A landscape with many valleys, sampled at points; each row gives a point and its height.
From any point a ball takes the steepest step (drop divided by distance) to one of its 2 nearest points. It stops when none of these is lower. Distance is the straight distance between rows; heights are no part of it.
K_982: [139 172 132  70 141 127 138 138  86 125 165 104 121  92 157 161 138 161
 108 150]  height 65.6
K_637: [143 122 134 165 176 172 147 102  84 124 117 114 157 123 135 163 119 134
 100 115]  height 17.3
K_852: [ 93 151 152 203 143 106 129 120 160 168 112  99  99 136 111 125 113 100
 149  80]  height 28.0
K_60: [188  92 127 128 134  78  88 166 146 110 109 152 147 110 104  83  94 114
 111 164]  height 59.5
K_26: [140 115 130 153 132 146 117 113 196 134 167 185  65 164 167  89 179  97
 164  97]  height 38.4
K_421: [134 173  97 163 120 128 152 171 180 132  88 141  88 143 129 128  99 145
 117  92]  height 22.2
K_319: [ 98 127 112 145 178 167 154  70  89 140 202 119 130 125 165 134 155 145
  88 104]  height 27.4
K_584: [136 152 129 106 105 105 136 155 132 162  78 105 177  90 116  99  59 185
 122 163]  height 56.7
K_727: [152 117 110  72  92 119  88 151 139 179 147 154 155 118 112  89  46 163
 138 150]  height 56.9
K_108: [134 105  95 138  96 149  88 170 195 138 121 158  60 154 126 112  87  90
 143 101]  height 24.2
K_653: [137 102  99 121  80 168 107 156 175 140  95 159  95 171 108 121  81 118
 131  97]  height 23.7
K_644: [167 157 136  69 114 109 144 167  92 129  96  98 166  82 119 116 116 168
 140 167]  height 56.0
K_997: [150 110 126 135 121  86  98 164 144 132  81 117 149 106  94 107  75 115
 128 164]  height 59.0
K_798: [ 76 114 151 144 140 117 163 109  62  89 124 100 196  97  96  70 162 126
 145 133]  height 65.3
K_277: [ 81 166  86  95  71 103 128 170 162 106 135 116  82 161 129 166 112 108
 138 127]  height 51.6
K_716: [138 136 129 127 140 150 105 120 143 149 127 164 121 114 144 137  71 177
  79 132]  height 39.5
K_957: [ 83 135 136  55  32 117 121 148 127 109  82 126 137 131 114 117  98 161
 135 174]  height 56.1
K_130: [106 141 169  85  86 141 112  91  80 142 121  88 138  49 174 121 146 183
 133 197]  height 41.3
K_93: [121 159 146 158 161 119 184 121  87 133 106  83 159 129 110 133 155 138
 130 104]  height 12.0
K_873: [141 124  91 124 118 164  95 154 148 103 104 151 123 128 136 174  41 119
  85 128]  height 65.0
K_768: [ 84 122 141  65  54 118 111 134 140 149 108 124 125 156  96 130 120 149
 151 151]  height 57.5
K_647: [ 76 105 139  78  73  95  95 119 163 136 120 130 106 169 108 148 161 119
 141 148]  height 58.9
K_283: [124 186  85 150 118 143 143 151 179 143 132 144  70 156 146 159 113 134
 139  87]  height 21.7
K_445: [109 148 174 135 138 112 141 102  80 164 124  96 180  74 141  97 111 178
 134 168]  height 58.5
K_339: [146 134 140  86 145 132 151 117  59  93 156 121 139 100 159 115 174 163
  85 172]  height 46.3
K_745: [127 131 121 114 157  87 136 129  94  62 206 129 143 102 152 116 176  89
 127 138]  height 46.0
K_966: [130 138 157  79  77 130 135 153  87 106  60  87 157 100 104 140 148 140
 162 172]  height 57.6
K_761: [ 87 100 153  70  88 176 100  69  94 151 109  79 145  88 167 182 144 150
 137 186]  height 22.9
K_635: [127 194  92 159 115  69 143 170 175 107 140 149  68 150 141 125 147 116
 147 129]  height 51.5
K_509: [ 88 160 137 142  98  81 134 159 153 177  79  79 120 132  83 112  85 141
 150 117]  height 29.5
K_917: [142 123  88 116  79 189 143 167 180 146  86 156  91 172 129  85  63 141
 126  69]  height 23.1
K_794: [ 88 132 157 120 123 143  99  88 116 165 132 126 146  91 157 152  81 182
  97 178]  height 63.3
K_738: [135 107 100 177 120 167  91 163 191 129 105 141  60 151 133 150 104  62
 154 100]  height 24.9
K_984: [ 76 115 173 178 136 127 102  86 117 146 101 105 159 107 120 148  87 118
 126 142]  height 62.2
K_790: [129 174  93 133 128 147 126 142 176 123 145 176  77 133 170 150  92 168
  82 107]  height 37.8
K_912: [111 158 123 199 165 129 172 107 138 134 159 134 111 140 143 100 163 115
 155  61]  height 54.5
K_546: [171  79 137 164 147  98  80 142 144 103 115 149 136 114 108  96 103  77
 121 144]  height 60.2
K_563: [106 117 169 131 121 143 168  98  59 131  94  97 173 136 103 123 179 146
 147 146]  height 68.8
K_800: [148 152 138 161 155 169 132 135 177 178 112 150  88 123 152 103  87 158
 115  71]  height 55.5
K_525: [126  80 130  99  99 101  60 141 149  95 129 146 121 135 110 147 115  81
 124 175]  height 61.5
K_968: [209 100 108 127 157 101 107 163 130 103 159 153 135 130 114 116 137  76
 140 129]  height 35.0
K_598: [113  95 148 144 135 124  94  96 138 119 142 145 126 142 125 144 132  98
 119 130]  height 28.2
K_403: [170 155  74  97 140 133 121 181 131 126 145 121 134 113 128 164  45 117
 111 114]  height 52.6
K_372: [121 133  63  98  82 131  94 160 186 110 164 164  75 154 152 143  65 104
 111 113]  height 52.7
K_17: [148 152 113 147 145 118 141 167 121  74  96 116 133 126 128 181 126 102
 107 140]  height 13.2
K_736: [196 102  84 150 140 138 132 180 166 147  86 102 119 145  92 130 111  80
 158  90]  height 40.3
K_561: [150 126 129  80 116 138 106 129 117 204 151 134 156 119 106 119  78 165
 153 135]  height 58.7
K_207: [174 151 122 124 159  75 148 159 116 102 166 141 136 123 128 101 156 125
 125 128]  height 46.9
K_357: [122 147 121 123 121 134 158 131 122 118 127 138 110 168 130 176 179 140
 125 122]  height 27.7
K_972: [139 132 100  97  82 125 130 170 150  89 101 170 109 170 112 140 136 139
 110 137]  height 54.6
K_547: [100 140 165 146 140 146 142 100  75 123  96  97 158  95 142 148 120 162
 100 166]  height 37.1
K_661: [152  77 131  71  94 142  90 111 133 147 132 186 141 151 115 120 133 171
 114 167]  height 45.1
K_299: [ 86 168 115 134  88 113 134 151 168 174 103 115  92 156  98 119  83 151
 135  90]  height 28.9
K_960: [184  93 111 141 185 158 131 109 100 125 195 153 148 127 133 117 148  90
 136  87]  height 23.6
K_116: [127 160 100 156 114  81 122 155 179 137 156 142  61 159 124 119 155  95
 174 113]  height 51.1
K_764: [182 112 100 113 119 129 133 179 113  89  95 124 143 156  91 175 142  83
 143 136]  height 42.7
K_313: [100 118 129 181 184 160 147  83  97 131 167 135 162  98 133  72 120 144
 103  83]  height 22.8
K_786: [199 120 119 169 178 133 143 148 158 106 143 168 115 121 157  70 141 106
 128  93]  height 49.6
K_267: [196 140 128  92 160  88 140 167  94 118 145 114 164 100 117 116 134 124
 135 146]  height 43.7
K_624: [191 121 101 120 147 119 131 147 123  97 171 164 121 154 134 145 174  96
 140 129]  height 38.7
K_740: [134 157 131 204 175 100 133 139 165 131 108 104 117  94 141 124  77 110
 105  99]  height 54.4
K_688: [ 88 138 164 152 133 121  91 106 128 153 110 112 150  85 138 151  54 146
 107 161]  height 62.6
K_215: [ 57 111 148 161 136  92 143 111 103  78 142 126 170 113  92  70 162 100
 139 116]  height 60.7
K_484: [ 60  62 130 123 144 151 110  59  98 109 177 114 169 127 124 132 165  85
 135 123]  height 53.2
K_284: [121 106 132 176 133 135  92 123 171 130 125 143  87 147 128 145 119  78
 136 103]  height 25.9
K_614: [151 129  99 109 119  94  95 145 172 117 183 168  89 154 140 137 150  99
 135 132]  height 50.9
K_45: [181  94 129 124 165 118 121 125  95 111 176 146 162 122 116 107 146  94
 134 122]  height 29.6
K_725: [150 113 106 116 151  99 120 121 123  84 205 153 126 134 150 141 182  78
 134 140]  height 42.1
K_890: [140 150 160  94 105 143 120 127  71 145 108  83 167  43 154 130 109 169
 153 187]  height 43.1
K_878: [110 132  98  93 135 112 143  99 138 123 188 132 104 161 170 173 210 110
 137 132]  height 42.3
K_668: [196 105  86  63 108 131 114 178 118 154 127 128 160 140  82 120  84 117
 156 129]  height 38.6
K_181: [110 136 108  69  60 111 113 157 132 152 126 129 143 132 113  90  34 153
 132 144]  height 55.8
K_854: [158 153  88 150 110 119 131 176 198 139 133 168  50 160 138  87 144 113
 172 104]  height 50.2
K_808: [117 152 140 120 123 123 136 157 106 100  85  86 138 120 114 186 124 107
 132 140]  height 10.7
K_573: [151 110 106 104 107  90  83 185 137  91 125 123 116 125 103 149  99  78
 131 164]  height 62.5
K_229: [165 114 144 200 170 158 143 151 196 115  67 136 103 115 156  78 114 103
 116  92]  height 20.1
K_834: [157 153 124 171 165 132 173 134 129 148 104 112 134 142 115 137 141 134
 131  81]  height 15.3
K_571: [106  98 133 109 110 165  95  92 141 134 108 160 126 142 141 169 107 163
  82 157]  height 27.6
K_142: [ 87 155 167  98  87 111 137 117 116 175 109 126 132 133 112 109 137 201
 133 154]  height 28.3
K_63: [119  79 139 187 161 180 115  81 128  90 122 163 136 129 146 136 125 103
  91 108]  height 24.1
K_659: [ 97 132 144 199 155 130 113  99 162 146 149 123  97 135 136 135 121  81
 147  76]  height 27.1
K_348: [130 122 144 178 182 149 139  89  98 144 140 123 159 104 137 120 101 138
 104 102]  height 19.8
K_664: [133 147 119 122 142 159 140 104 137 162 158 164  94 147 158 141 142 194
  79 114]  height 35.5
K_439: [114 151 145 124 160 112 154  96  87 148 186 130 130 114 148  93 154 178
 100 128]  height 33.6
K_137: [135 140  87  90 109 101  91 152 177 103 175 170  87 136 155 150 106 123
  99 142]  height 52.1
K_713: [130 103 154 183 148 117 124 110 126 141  92 108 158 129  96 115 114 100
 144 108]  height 43.0
K_711: [134 143 101 114 142 160 113 122 145 122 152 157 104 125 169 186  94 156
  70 130]  height 38.5
K_255: [ 95 109 156  81  78 176 126  82  78 150  95  99 146 108 155 152 166 181
 121 196]  height 15.4
K_801: [138 138 104 118  88 123 136 165 175 164  89 142 108 148 102  66  67 169
 123  96]  height 31.0
K_545: [161  99 119 156 119 103 126 155 201 173  59  97 131 102  95  54  63 145
 126 125]  height 30.2
K_618: [113 121 146  89 101 171 140  89  85 171 115 130 142 139 138 133 155 208
 100 178]  height 25.6
K_772: [147 182  97 179 154  83 148 142 156  85 167 158  91 128 163 122 152 106
 134 124]  height 52.2
K_560: [150 139  85 154 106 155 146 183 191 147  76 126  84 152 119 102  87 121
 139  77]  height 22.6
K_701: [213 125 100  91 149 110 132 172 118 147 132 117 161 115  97 122 103 126
 139 128]  height 41.0
K_924: [107 162 150 158 152 128 167 131  87 107  87  70 144 120 122 186 141 113
 127 122]  height 7.8
K_173: [106 107 108 176 160 152 183 119  89  65 132 148 170 135 107  83 184 123
 113  95]  height 51.9
K_415: [128 129 124 167 115  90 130 160 183 181  68  87 105 128  80  78  84 130
 143 102]  height 29.8
K_190: [ 98 111 158 128 108 166 138 104  92 120  72 104 148 151 109 193 152 127
 127 153]  height 24.0
K_53: [104 105 149 170 144 112 129 105 110 118 128 108 152 141  96 129 151  76
 155 106]  height 45.0
K_195: [144 133 126 195 181  94 113 133 158 101 169 147 115  94 154  80 102  81
 122 100]  height 53.7
K_312: [134 103 155 137 129 168 131 103  70 139  83 121 190 108 132 143 119 169
 111 185]  height 35.1
K_466: [176 137 107 171 169 182 123 155 178 157 121 126  92 124 151 137  93  88
 150  71]  height 51.2
K_341: [177 147 116 176 149 130 147 161 187 126 126 167  76 141 155  75 156 108
 157  97]  height 49.9
K_853: [161  86 137 124 131 174  86 109 149 175 133 159 120 148 112 127 107 124
 145 102]  height 36.7
K_948: [177 156  73 106 113 133 161 190 143 116 108 139 124 155 114 140 110 136
 124 105]  height 55.7
K_848: [151 149 114  64 104  95 111 187 119  93 136 114 125 107 121 150 109 107
 132 161]  height 63.2
K_818: [208  93 107 161 183 137 105 148 138 111 155 145 131 121 136 116 119  58
 140  99]  height 37.7
K_272: [126  90 146 156 108  70  93 151 147 119 100 126 115 149  79  96 139  81
 148 143]  height 52.3
K_752: [127 148  84 144 133  94 116 114 181 106 184 161  77 158 166 154 174  76
 159 131]  height 49.1
K_149: [214 100  97 133 148 133 141 170 133 118  76 111 161 146  86 146 124  93
 138 117]  height 41.1
K_787: [163 135 109 172 159  91 120 168 173 119  86 106 124  99 121 117  67 110
 100 122]  height 54.7
K_340: [143 104 157 169 145 123 107 107 130 149  95 138 160 109 114 100  91 137
 119 133]  height 42.2
K_751: [ 91 153 171  68  86 116 126 104  97 159 131 103 127  89 145 112 151 195
 134 180]  height 36.2
K_789: [ 92  64 118 136 153 175 137  76  69 101 166 125 183 134 100 115 175  99
 132 114]  height 56.5
K_91: [ 83 135 125 109  83 162 105 126 129 150  88 113 149 127 116 172  46 146
 121 145]  height 64.4
K_990: [121  87 150 194 159 142 123 100 133  92 114 156 147 121 125  80 125 101
 109  99]  height 22.3
K_71: [128 137 137 163 152 140 137 105 147 123 143 173  97 136 162 114 142 162
  87 107]  height 36.6
K_193: [106 135 117  82  58 111 126 168 144  87  86 153 120 154 107 121 100 152
 101 159]  height 55.3
K_342: [151 124 129 143 168 155 156 102  89 156 162 127 141 144 122 129 155 136
 132  92]  height 17.2
K_472: [ 66 108 164 160 124 138 162  84  82 109 104 107 159 154 101 119 183 128
 134 121]  height 69.9
K_188: [121 137 135  70 120 119 154 107  97  97 153 132 111 131 170 121 208 177
  79 174]  height 41.6
K_513: [140 111 140 104 114 121 121 119 129 129 130 170 122 150 122 120 155 160
 108 146]  height 39.8
K_58: [ 82 130 117  69  63 107  89 134 152 175 155 127 117 141 108 112  53 141
 145 130]  height 54.8
K_580: [109 166 118  61 112 166 136 136  98 158 142  78 127 123 125 202 101 138
 144 119]  height 35.2
K_8: [117 126 157 116 143  90 129 122  86  82 160 109 156  93 124 109 154 101
 136 149]  height 50.5
K_113: [140  99 138 185 129 143 124 128 156  69  73 174 111 158 130 134 152 104
 104 126]  height 19.0
K_501: [ 81 165 124  91  81 112 131 151 146  93 111 109  95 141 134 186 141 124
 119 144]  height 51.0
K_502: [181 137 106 120 147 161 156 131 113 159 153 148 117 166 123 152 163 141
 141  91]  height 21.8
K_926: [149 126 113 122  99 106 121 157 168 186  86 122 140 119  92  63  53 168
 133 128]  height 30.5
K_21: [110 193 138 177 144  69 162 141 153 139 138 121  96 137 128 104 149 135
 137  96]  height 23.0
K_33: [175  94 149  75 133 106 117 129  76 117 159 141 173 112 115  92 161 134
 141 175]  height 63.5
K_630: [ 99 140 142 152 171 124 167  90  79 148 170 124 161 105 124  57 139 177
 104 109]  height 27.9
K_402: [163 133 149 122 138 103 165 130  92 154  90 100 193 106 104  88 134 172
 137 154]  height 58.2
K_396: [120 103 154 136 131  85 111 106 140 131 178 161 122 140 114  69 163 115
 141 116]  height 47.0
K_14: [108  90 126 180 159 178 155  89 112 117 148 154 152 141 111  75 168 111
 139  63]  height 44.0
K_741: [157 115 131 194 139 158 134 155 186  99  69 161  89 150 143 103 138  95
 130 103]  height 19.7
K_457: [ 81 130 150 116  74  91  99 157 133 120  76  91 126 124  91 140 100 107
 148 170]  height 58.3
K_259: [ 80 151  69 111  60 112 119 169 175  93 135 133  77 161 145 151  62 101
 109 121]  height 52.4
K_34: [133 133 148 197 161 135 147 123 165 149 127 137 100 138 131  72 145 105
 156  67]  height 54.9
K_145: [127 174  92 119 130 122 133 146 153 140 166 136  90 147 145 180 128 122
 138 108]  height 23.4
K_436: [176 152  93 134 163 151 122 151 138 138 154 139 116 122 142 171  85 121
 118  98]  height 52.0
K_345: [ 98 133 146  95  63 129 126 157 109 113  50  85 146 129  91 157 114 124
 156 162]  height 57.9
K_164: [143  71 157 137 115 163  83 104 168 152 117 184 103 157 118  96 134 128
 131 112]  height 37.9
K_114: [157 160  83 148 122 158 170 142 144 113 117 159  95 185 134 181 179 128
 146 106]  height 25.8
K_499: [ 94 136 109 115 121  72 126 106 165  92 180 137  94 157 166 154 204  80
 149 141]  height 46.5
K_678: [184 159  88 107 138 155 177 169 117 144 107 128 139 151 114 154 121 166
 119  99]  height 55.1
K_212: [ 92 136 116 186 146 128 156  92 143  84 159 159 105 152 158 129 181 112
 119 105]  height 47.9
K_564: [100  96 113 107 158 157 129  66  99 121 186 120 135 139 173 156 178 119
  88 133]  height 30.3
K_821: [110 121 177 138 123 110 160 115  73 103  79  96 181 102 112 101 158 137
 140 160]  height 67.8
K_353: [174 109 159  99 132 101 131 132  75 139 122 111 197  89 112  90 134 143
 157 178]  height 60.1
K_570: [ 93  96 132  72 151 154 101  63  92 139 173  78 141 100 176 185 156 106
 121 154]  height 30.1
K_496: [100 124  79 182 165 162 169  94 131  78 192 165 123 140 157 104 190 101
 139  83]  height 46.8
K_308: [195 106 101 190 178 145 121 162 168  99 117 136 106 126 150 115 124  51
 150  97]  height 39.1
K_227: [ 77 129 163 109  94  80 110 121 138 115 127 107 110 142 111 144 167 104
 147 150]  height 56.6
K_577: [ 78 127 150 106 144 104 136  78  85 138 200 123 145  96 151  70 159 163
 110 146]  height 41.5
K_799: [111 149 141  80 113 159 147 116  89 189 133  87 135 140 108 171 135 165
 158 118]  height 32.3
K_640: [128 107 119 121 121 165  86 129 132 137 104 132 142 124 116 183  54 122
 112 138]  height 64.8
K_425: [105 154 124  50 113 167 115 115  98 141 149  79 118  90 161 203 111 148
 121 150]  height 36.8
K_217: [135 161 155 130 140  93 156 133 114 166  95 100 164  96 118  99 104 188
 120 145]  height 57.4
K_337: [148 142 144 112 140 126 179 132  67  98 121 129 145 131 132 110 185 173
  97 157]  height 48.6
K_302: [ 62  81 105 150 148 164 147  99  87  76 160 142 174 117  99  84 179 122
 116 110]  height 55.4
K_744: [135 126 119 193 153 135 184 121 120  70 113 164 137 144 134  90 182 128
 110  94]  height 50.7
K_965: [156 157  75 174 143 128 112 137 190 112 165 157  57 144 171 147 132  67
 173 118]  height 50.3
K_832: [149 144 123 154 168 151 150 135 102  96  99 125 143 118 144 181 121 137
  81 135]  height 15.2
K_530: [ 76 148 143  94  94 162 113 111 109 159 105 102 146  99 147 176  68 175
 115 165]  height 64.0
K_251: [131 128 123  79 121 163 145 103 102 159 145 146 119 155 141 145 162 196
  89 145]  height 32.0
K_399: [116 140 136  98 147 162 143 106  67  90 145  69 126 101 162 202 170 108
 118 143]  height 23.2
K_749: [128  89 160 159 145 168 128  69  92 189 128 136 171 133 114 101 122 158
 142 120]  height 40.1
K_189: [135 176 132 137 127 102 165 147 156 180 104 133 112 144 109  94 125 190
 128  89]  height 22.5
K_344: [141 142 131 159 150 110 183 136  99  70 110 151 143 137 135 102 179 149
  89 129]  height 50.1
K_151: [195  76 100 181 153 143 110 174 171 115  86 115 106 135 111 117 118  49
 154 103]  height 39.7
K_471: [ 81 107 161 101 125 164  97  65  87 156 139  74 154  89 158 185 124 124
 138 167]  height 26.4
K_689: [177 138  73 107 118 179 147 154 143 130 136 167 104 178 131 174 143 134
 137  96]  height 24.5
K_528: [105 119 147  66 115 115  92 106 123 135 161 113 127 108 148 162 127 133
 125 164]  height 33.0
K_726: [ 82  76 156 131 128 125 105  72 102 133 160 107 163 140 102 137 160  71
 166 124]  height 49.4
K_796: [ 99  82 168  83 118 117  80  72  98 152 176 116 172  85 152 115 135 126
 150 192]  height 41.4
K_825: [128 155 103 197 173 104 151 126 148  74 179 163 116 112 161  81 148  93
 131  94]  height 52.9
K_405: [164 165 111  70 130 145 161 160  93 161 126 108 153 123 115 145 101 177
 130 121]  height 54.3
K_763: [ 81 146 109 168 187 150 160  91  81 103 198 106 145  96 158 129 136 121
  93 101]  height 25.1
K_607: [175 151  83 177 159 157 128 164 188 144 138 138  61 138 163 121 124  71
 189  92]  height 50.8
K_657: [116  97 153 159 118 161  99 107 197 143 127 179  66 167 148 100 158 108
 143  97]  height 38.9
K_932: [117 112 151 189 135 145 125 116 135  98  67 139 134 140 121 154 114 120
  93 130]  height 20.0
K_275: [165 127 133 108 159 149 150 122  69 162 141 106 163 129 110 147 144 143
 143 124]  height 23.3
K_98: [ 72 146 141 118 103 100 126 124 153  86 114 135  98 142 153 176 158 133
  94 155]  height 50.0
K_122: [115 174 126 154 129 108 133 132 168 120 141 165  82 137 159 131 132 158
  94 119]  height 37.2
K_698: [102 119 153 149 117  81  87 145 131 137  98  87 137 107  96 132  81  91
 145 162]  height 58.6
K_781: [128 105 139  32 130 118  92  92 104 140 191 110 131  89 171 140 155 137
 124 176]  height 39.0
K_37: [120 158 128 214 166  94 125 133 169 104 136 133  93 110 153 112 109  93
 116  98]  height 54.2
K_817: [153 155 127 139 159 100 120 161 131 116 109 104 147  88 130 149  70 124
  99 142]  height 55.0
K_187: [121  77 146 111 133 141 111  78 103 133 155 138 150 143 125 136 160 126
 123 144]  height 33.5
K_67: [151  61 135 141 122 109  52 138 152 132 131 147 120 133  97 120  96  69
 140 149]  height 60.6
K_881: [114 112 158 140 129 106 134  94 120 128 144 161 131 145 124  89 162 153
 114 125]  height 43.3
K_806: [150 100 106  95  98 139  99 156 124 163 112 118 146 148  80 138  79 108
 160 127]  height 36.4
K_733: [147  70 140  92  92 140  71 113 133 170 128 164 155 144  98 118 106 139
 149 160]  height 49.7
K_220: [158 134  80  92  83 116 148 195 142 107  87 138 134 155 102 106  78 139
 112 123]  height 55.9
K_591: [119 120 164  82 127 112  80 108  94 139 168  93 153  65 144 143 108 114
 153 178]  height 36.9
K_523: [ 88 141 134  44  78 152 140 103 111 110  96  84  96 119 160 182 193 159
 120 155]  height 31.9
K_292: [109  87 160  87 119 135 117  76  81 143 160 124 164 119 137 109 166 152
 135 174]  height 42.4
K_759: [ 77 184 161 154 128  76 159 128 125 131 132  97 106 136 124 137 159 130
 142 112]  height 25.5
K_237: [160 145  93  84  98 107 162 176 140 146  71  80 189  99 105  95  48 168
 126 150]  height 56.3
K_203: [173 129 108 162 159 164 127 137 150 132 130 151 107 146 141 150 126 105
 134  88]  height 51.4
K_709: [151 123  84  96  78  98 144 187 150 125  66 103 161 125  95  79  43 143
 118 145]  height 56.2
K_268: [155  95 143 138 150 176  99  85 116 198 139 148 153 126 120 126  92 152
 134 116]  height 38.3
K_157: [145 177 122  52  97 114 144 180  99  89 124  89 116  98 126 163 145 124
 147 142]  height 63.9
K_252: [163 158 116  93 135 108 141 173 108 118  98  87 164  90 118 149  87 139
 121 149]  height 55.6
K_512: [135  82 140 154 142 188  98  88 136 120 109 167 127 143 141 169 113 130
  85 129]  height 25.4
K_667: [ 94 162 149 123 129 100 160 120 104 111 144 109 115 138 136 143 186 133
 129 131]  height 29.9
K_50: [108 154 146 123 108 125 144 124 133 174 101 137 123 147 107 120 115 190
 119 119]  height 24.3
K_882: [142 124 141 130 122 127  97 127 140 170 107 153 150 107 119 101  64 178
 108 149]  height 40.9
K_94: [101 108 117  67 133 132 132  82 118 139 168 112 116 152 170 173 203 132
 115 139]  height 36.5
K_802: [134 113 152 210 178 141 141 116 161 109  95 137 139  99 142  66 109 109
 109  83]  height 20.8
K_893: [ 81 129 178 128 121  82 118 111 104 112 135  98 142 106 115 116 143 107
 145 155]  height 54.1
K_369: [ 70 130 134 161 127 102 137  94 151  69 137 146 106 150 161 150 181 109
 100 137]  height 48.8
K_879: [146 107 108 125  89 118 106 156 169  97 114 178  89 181 111 133 160 106
 131 134]  height 54.0
K_442: [116  84 153 177 152 164 148  77 102 146 117 142 170 133 102  68 141 143
 136  93]  height 42.0
K_841: [ 91 124 149  78 115 149 130  93  94 111 128  77 118 118 152 191 182 124
 127 150]  height 27.2
K_531: [107 148 130 174 120 118 118 145 180 176 112 121  76 142 114 113  97 120
 145  84]  height 28.5
K_97: [142 166 138 110 148 133 168 133  86 183 137  84 143 135 105 155 142 152
 158  98]  height 28.4
K_395: [118 154 157 198 168 134 138 112 163 156 126 139  99 116 150  87 111 143
 117  76]  height 55.2
K_324: [131 147 143 124 132 114 136 128 118 174 138 111 128 148  96 137 140 134
 160 103]  height 32.1
K_782: [100 151 131 115 156 125 125 108 105  86 168  86 114  93 176 200 150  99
 107 143]  height 20.3
K_911: [109 106 128 115  83 114  73 138 171 179 129 147 105 140  97  95  64 132
 140 126]  height 53.6
K_323: [ 91 101 149 129 130  88 136 107 107  99 175 143 154 135  99  61 185 109
 150 117]  height 53.9
K_824: [ 74 124 166 162 148 121 136  80  82 141 139 103 181  91 128  93 118 142
 129 145]  height 60.3
K_691: [100 119 114 181 158 167 169  99 133 105 169 176 121 138 141  54 188 132
 134  64]  height 45.5
K_365: [132 107 144 119 115  78  95 138 140 142 151 137 117 146  95 104 142  99
 153 136]  height 50.4
K_970: [168 103 133 176 141 141 154 138 135 101  65 144 139 158 105 122 157 114
 123 108]  height 17.9
K_967: [135 162 143  76 155 109 127 125  80 118 197  77 125  74 157 158 143 112
 140 138]  height 66.4
K_581: [102 104 160 173 139 145 135 101  98  92  72 115 164 137 109 160 138 110
 114 139]  height 21.6
K_870: [106  88 139  93  83 115  64 107 168 159 133 160 122 145 112 124 100 137
 126 157]  height 52.5
K_662: [ 98 147 119 163 173 123 142 102 111  86 182 118 129 108 171 165 139 103
  98 122]  height 22.7
K_409: [139 131 128 150 147 140 133 103 159 145 173 175  88 150 159 112 164 137
 128  92]  height 37.4
K_623: [163 136 129 160 144 110 174 151 138 126  65 108 147 147  95 120 147 127
 130 106]  height 16.7
K_380: [116 147 108 211 181 146 164 120 153 100 162 150 118 110 158  68 149  94
 155  58]  height 53.8
K_481: [173 134 128 146 146  95 127 146 151 125 147 169 110 130 133  85 141 132
 122 113]  height 48.9
K_791: [130 181 120  57 109 121 151 155 106  98 151 103 100 116 154 176 175 143
 127 142]  height 64.6
K_417: [139 103 113  32  77 152  94 148 107 108 126 115 148 129 112 176 111 105
 149 165]  height 39.2
K_359: [ 61 113 187 151 116 127 111  75  89 147 120  91 174  87 132 128 117 132
 153 168]  height 61.4
K_177: [158 167  92  61 128 140 135 165 110 153 161 120 139 121 129 155  66 153
 123 112]  height 53.3
K_579: [151 116 132 130 119 132 122 142 134 157  99 134 133 157  87 128 120 130
 143 117]  height 34.7
K_762: [169 140 147  82 108  90 147 177  95  97  73  84 164  95  97 117 147 128
 156 168]  height 56.8
K_880: [128 181 135 151 134 103 167 131 146 166 145 143  91 157 126 106 161 163
 140  89]  height 20.9
K_23: [117 116 148 117  99 155 123 123 102 135  70 132 165 127 116 152 108 171
 114 175]  height 33.3
K_913: [ 82 152 172  93 121 113 148  84  72 145 165  88 133  84 153  89 170 175
 126 161]  height 44.9
K_216: [110 147 119  82 123 121 114 120 137 152 171 121 107 137 138 180 132 135
 127 125]  height 27.5
K_22: [134  93 122 165 107  91  97 157 165  93 110 151  87 164 102 118 157  64
 147 137]  height 53.0
K_651: [123 135 105  54  88 159 114 149 105 134 133  97 139 136 112 189  88 112
 150 131]  height 37.0
K_9: [104 148 136  53  87 131 149 126 112  92 109 118  96 130 154 154 196 179
  95 170]  height 35.9
K_126: [110 112 134  73  94 158 106 112 110 119 106 133 143 123 137 175 116 164
 100 179]  height 30.8

Where does a ball stop that starts at each point below?
K_584 | K_782
K_873 | K_782
K_299 | K_283
K_372 | K_782
K_302 | K_782
K_789 | K_71
K_277 | K_853

Call two points neighbours if one is among the 2 nearest of the other. Go from one point of each pair to the other, from neighbour to neighbour, staying as low as possible. Name the highest point that can't be avoided.
K_513 and K_853 | K_561
K_342 and K_880 | K_667
K_853 and K_71 | K_657
K_968 and K_924 | K_764
